A landscape with many peaks, sampled at points; each row gives a point and its height.
From any point a climber steps to the highest of the 3 points nearest to it. It stops when none of these is higher. Distance is the straight distance between rows; heights are no part of it.
z_407: 111  78  89 132  66 102 107 105 121 134  78  80 101 103 116 101  77 115  96  78  height 3.42
z_219: 124 116  89  86 106 106  71  88 100  89 100  79 101 105  81 110 121  99 103 137  height 5.92
z_77: 111 101 113  79  69  55 131  88 119 108  84 108  87 119 102  95  87  78 115  84  height 2.92
z_334: 147  70  84 137  59  92 107  87 120  94 120  45 107 106  99  75  80 124  77 103  height 3.80
z_113:  99  76 101  81 115  98 106 109  97 107  92 118  92  98 102 108  90  95  92  78  height 4.08
z_392:  89  81  88 121 120 139 100 113  88 105  98  95 107  74 122  76 111 108  67  64  height 5.39
z_727: 116  77  89 110  89  80 131 113 128 150  69  62  74  84  88 100  95 146  95  89  height 3.14
z_131:  92 108 132  84 120 104  82  95 112  81  84 109  79 114  90 149 117  84 128 153  height 3.31
z_575:  94 107 100  63 140  97  70  86  82 103  83 162  93 100  67 116  86  84 117 117  height 5.09
z_652: 108  90  76 122  78 118 139 119  99 127  67 105  84  76 112  85 104 108  92  25  height 3.05
z_964: 112 116 115  64 157  90 106 102  99  96 105 116 102  91  68 104  85 129 107 125  height 5.90
z_944:  72 113 138 106  99  91 104 106  99 112  86 141  90 114 106 119  88  63 124 110  height 3.54
z_287:  79 108 124 103  67  99 106 102 119 117 109 101  92 104 115 109 104  69 105 105  height 6.46
z_733: 112  90 117  85 160 100  90  92 102  96 122  77 124  59  76  70  78 157  72 120  height 4.56
z_210:  97 100  61  94  82 126  99  98  89  79 127 103  99 106 113  82  94  75  89  86  height 5.72
z_478:  78 109  80 138  98 122  79 100 106  95 121  67 100  83 132  75 113 112  70  90  height 0.36
z_994: 107  91  79 120  65 104 115 113 115  99 126  72 105  92 123  72  79 107  65  55  height 4.51
z_147:  69 118 105  97 122 101  71  92  75  90  96 154  83 105 108 107 107  78 133 107  height 5.36
z_639: 107 108 107 110  43  72 117  92 123  92 107 114 101 136  98 132 121  46 109 107  height 5.85
z_297:  78 123  92 101  70  87 120 101  88 114  92 135  82 119 118 115  87  60 113  81  height 6.73
z_91: 113  93  96  80 109  91 112  87  98  77 108  94 117  89 102  92  77  98  87 112  height 5.61
z_200: 110 104 132 123 112  88  83  85 103 107 150  63 104  93 120  82  89 144  82 120  height 0.70
z_776:  81  85 123 120 117 110 135 118 107 138  64  81  89  81 101  93  85 130 109  65  height 5.26
z_6:  58 107 128 142  80 106  94 115  94 123  88  92  89  94 135 129 125  82 100  82  height 3.13
z_529: 110 125 116 120  67  79 116  96 150 134  85  54 108 115 103 117  89 105  79  99  height 2.97
z_564: 134  92  93  90  57  81 125 100 107 104  78 115 106 132  93 110  93  99  96  67  height 3.94
z_579:  94  89  89 110  96 118  84  93  90  95 126  88 118 110 107  92 123  93 105 114  height 5.25
z_557: 111 100 110  99  95 104  87  89 101 112 102  69 110  91 108 114 109 107  88 142  height 5.14
z_919: 129  84  70 101  78  98 106 100  97  87 121  89 115  97 109  57  95 104  75  86  height 5.29
z_801:  91 119  97  94 115 108  63  73  85  91 151 148 113 127  88 111 105  61 125 105  height 5.33
z_673:  61 128 128 133 100 110  63  91  55  94 127 107 102  95 135 103 102  92  97 110  height 3.17
z_654: 103 103 102  75 141  62  78  73  86  91 129 133 120 119  53 104  87 101 122 143  height 5.77
z_9: 102  87  58 109 115 108  98 120  77  81  93 143  98 109 103 112 110  99 105  85  height 3.87
z_468:  46 107 127 129 114 109 106  97  92 126 105 103 102  68 128  86  95 119  93  76  height 3.95
z_790:  66  96  92 108  97 116 107 115  92 107  67 100  89 103 118 105 114  70 119  73  height 4.47
z_869:  96  94  90  99  77 100 130 117 108 121  51 128  85 128 125 101 113  84 112  65  height 6.67
z_430:  99 119 118  94  89  95 109  84 101  87 129 103  90 118  84 117 113  79 147 125  height 4.17
z_92: 130  79  57  93  89  95 113 117  98 107  63 124  91 128  96  90 106  84  79  87  height 4.67
z_713:  67  95 136 121  94 107  87 126 100 140  79  69  95  90 128 101 113 104  90  85  height 4.44
z_792: 103 106  73 138  69 120  90 100  96  81  96 102 112 124 135 103 122  66  97 100  height 3.79
z_814: 134 109  78  87  83 104  95  92  99  75  95 105 114 129  82 140 133  70 125 122  height 4.10
z_946: 123 107  82  96  79 102 105  94 107  86 100  92  99 118 100 119 124  80 109  95  height 4.45
z_640: 113  81  70 110 130 134 104 106  99  84 116 103 106  78 114  55 100 115  76  67  height 5.78
z_929:  64 100 134 111 120  80 122 130 107 125 102  81  97  92 105  79  74 116 100  99  height 6.01
z_689: 124  69  97 102  98  95 143 112 121 109 100  92  96  73 104  67  75 106  94  73  height 4.02
z_864: 162  86  85  81  94  85 126  82  90  79 109  87 109 107  61  96 100  94  96 130  height 5.41
z_683:  85 128 128  72  97  70 113 100 118 112  91 139  69 122  98 111  77  71 128 108  height 2.49
z_750:  85 105 134 113  99 116 111 112 112 127  52  97  72 112 109 134 114 101 118  96  height 3.63
z_685: 139  89  70  78 115 102 107 125  90 105  80 106 106 115  74 112  90 110 102 117  height 5.01
z_106: 103  93  84 116  70 109 122 109 114 135  77 108  81 118 140  77  98  83  78  63  height 4.33
z_428:  92 112 152 108  99  84  88  80 126 123  87  64 109  82  97  99 106 125  95 124  height 3.00
z_764:  59 123  99  76  99  99  78  95  91  82 128 140  91  98  71 101  77  78 127 122  height 5.17
z_236: 136  76  84  98  75  80 123  88 123 102  77  76 108 104  84  81  75 112  99  99  height 4.52
z_112: 104  80  91  97 127 128 114 113 123 105  91  81 100  70  88  72 104 124  74  71  height 6.42
z_537:  73  89 111 114 120 133 100 115  94  96  90 103  95  70 106  82 109 128  74  98  height 5.34
z_329:  94 119 120  81 127  88  85  71  81  90 117 103 124  91  64 108  99 129  94 148  height 6.04
z_966:  93  84 105 106 108 115  80 114 107 105  76  67 108  95 121 111 121 120 100 111  height 4.37
z_536:  72 109 110  95 123  90  77  93  78  88 127 130 101  81  97  83  81  96 110 100  height 5.75
z_558: 130  92  71 122  87 145  68  87 132  94  80  60 103  91 105 108 116 134  78 117  height 3.86
z_214: 113  81  69  55  85  94 119 105  93  92  61 134  97 146  78 125 110  99  93  90  height 4.22
z_399: 123  88  90  89 125  78 102  79  90  83 136 102 113 109  58  88  79  96 111 137  height 5.69
z_326:  98 124 120 120  84  88  81  97 100 103 137  82  92 116 115 105  99  95  94 116  height 2.32
z_301: 103 112 130  93  89  76 129 106 131  87  77 105  85 132  75 140 126  71 122 103  height 3.38
z_709:  78 112 133  65 154 105  97 116  81 111  57 115  84  83  99 129  84 113 132 103  height 5.54
z_945:  70 120 136 101  85  94 111 101 113 120  85  92  79 110 119 110  91 104 106  98  height 3.62
z_180: 104 111 128  90 117  98  47  86  76  97 130 112 118 110  62 138 133  91 135 152  height 2.84
z_286:  87 124 106  75 119  76  79  88 102  96 128 146 112  98  77  92  90  88 135 116  height 5.63
z_117: 115  80  83 119  89 103  96  81 111  89 132  67 117  88 118  81  81 115  80  97  height 4.58
z_681:  59  91 122 105 117 122 111 119 107 121  58  83 100  71 113  99 104 135  88  73  height 6.45
z_36:  64 112 105 122 115 123  41 111  60  78 128  98 129  83 128  92 127 114  91 118  height 2.76
z_34: 107 112  64  71 126 111  59 110  58  66 114 135 100 115  63 120 107  78 134 116  height 4.87
z_42: 112  71  75 138  97 141 107 107 124 115  90  90  99  90 114  94 125 112  58  64  height 4.83
z_123: 125  78  75 108  95 123  84 100 104  57 120  83 115  92  80  73  88 121  90 121  height 5.18
z_243: 134  96  82 106 128 145  84 105 104  78 129  80 116  64  99  69 109 128  71  92  height 5.48
z_347: 112 109 129  96  86  82 112  72 119 109 102  88 103 116  80 114 105  91 104 134  height 4.04
z_499:  81 108 106 106 153 156  77 127  61  90 108  99 113  54  96  95 110 158  77  92  height 4.59
z_980: 102  99  99  90  99  92 113 105 120 120  71  86 103  82  83 109  92 104 101 113  height 4.03
z_596: 120  97  96  91  82  88 113 112 104  90  61 117  91 131  98 138 132  60 127 112  height 3.78
z_799: 111 109  98  99 114  96 114  81  99  79 150  83  96  73 104  62  87 103  92  96  height 5.12
z_80: 106  88  86  86  66  60 135 100 100 119  94 114  96 112 120  79  79  85  88  39  height 2.87
z_405: 157  93  72 107  72 109 107  89 101 103  84  82 110 128  75 115 100  97  97 105  height 4.96
z_79:  89  93  78  86 127 114  75 107  78  78  98 102  99  78  88  89 100 111  99 113  height 5.04
z_336:  74  96 121  94 108 112 117 137 104 135  47  81 109  53 101 114  91 137 107  75  height 5.62
z_339: 128  94  76  89  78  92 123 103  86  69  95 149  88 127 122 104 124  92 115  67  height 3.56
z_23:  38 125 145 103 104  99 140 119  99 136  77 115  84  85 133  85  87 120 108  38  height 2.01
z_594: 128 108  57  83  86  75  96  97  84  69 120 137 103 108  95  93  88  61 116  99  height 4.82
z_303:  89 125 111 150  79 104  90  89  86  94 120  63 106  91 136  87 104 100  73 100  height 0.82
z_998:  95 105 116  88  94  95  81  67  86  66 128  80 112 106  72  98 103 113  95 151  height 7.15
z_437: 104  98 100  93 145 102  84 112  90 107 120 106  97  67 110  84  91 117  83  95  height 5.30
z_46:  87 100  97  88 101  81 117 106 120  98 111  93 101  87 112  90  80 112  77  98  height 4.81
z_853: 112 103  96 107  77  95  75  76  83  66 145  87  99 117 103 101 120  80 113 119  height 4.88
z_360:  91  80 128 101 102 103 109 103 137 132  64  38  95  81  93 115 117 128  97 124  height 3.69
z_642:  91 102  72  90 118  92 102 106  84  78 137 108  95  99  96  87  71 100 107  80  height 6.03
z_101:  67 121  97 103  93 103  67  90  74  95 110 132  94 100 109 118 125  64 115 105  height 4.42
z_595:  92 104  98 103  85  74 114  94 107  98 122 104  91 123 106  95  87  80 100  99  height 3.74
z_116: 117  98  77  45 110  76  95  97  87  68  97 129 107 121  74  96  90  92 113 107  height 5.00
z_774: 126  91 102  71 108  75  96  91 104  97  83 100 111 110  69 127 100  84 107 127  height 5.40

For each start below, name the point where the climber stops.
z_575: z_998
z_407: z_998
z_673: z_642
z_596: z_998
z_339: z_998

Call two points neighbours if one is among the 3 nearest of the other. Go from one point of each pair to the other, from neighbour to neighbour, staying as high as possible. Name the lowest point that can't be avoided.
z_998, z_642: z_286
z_642, z_681: z_437
z_929, z_642: z_776
z_681, z_112: z_537
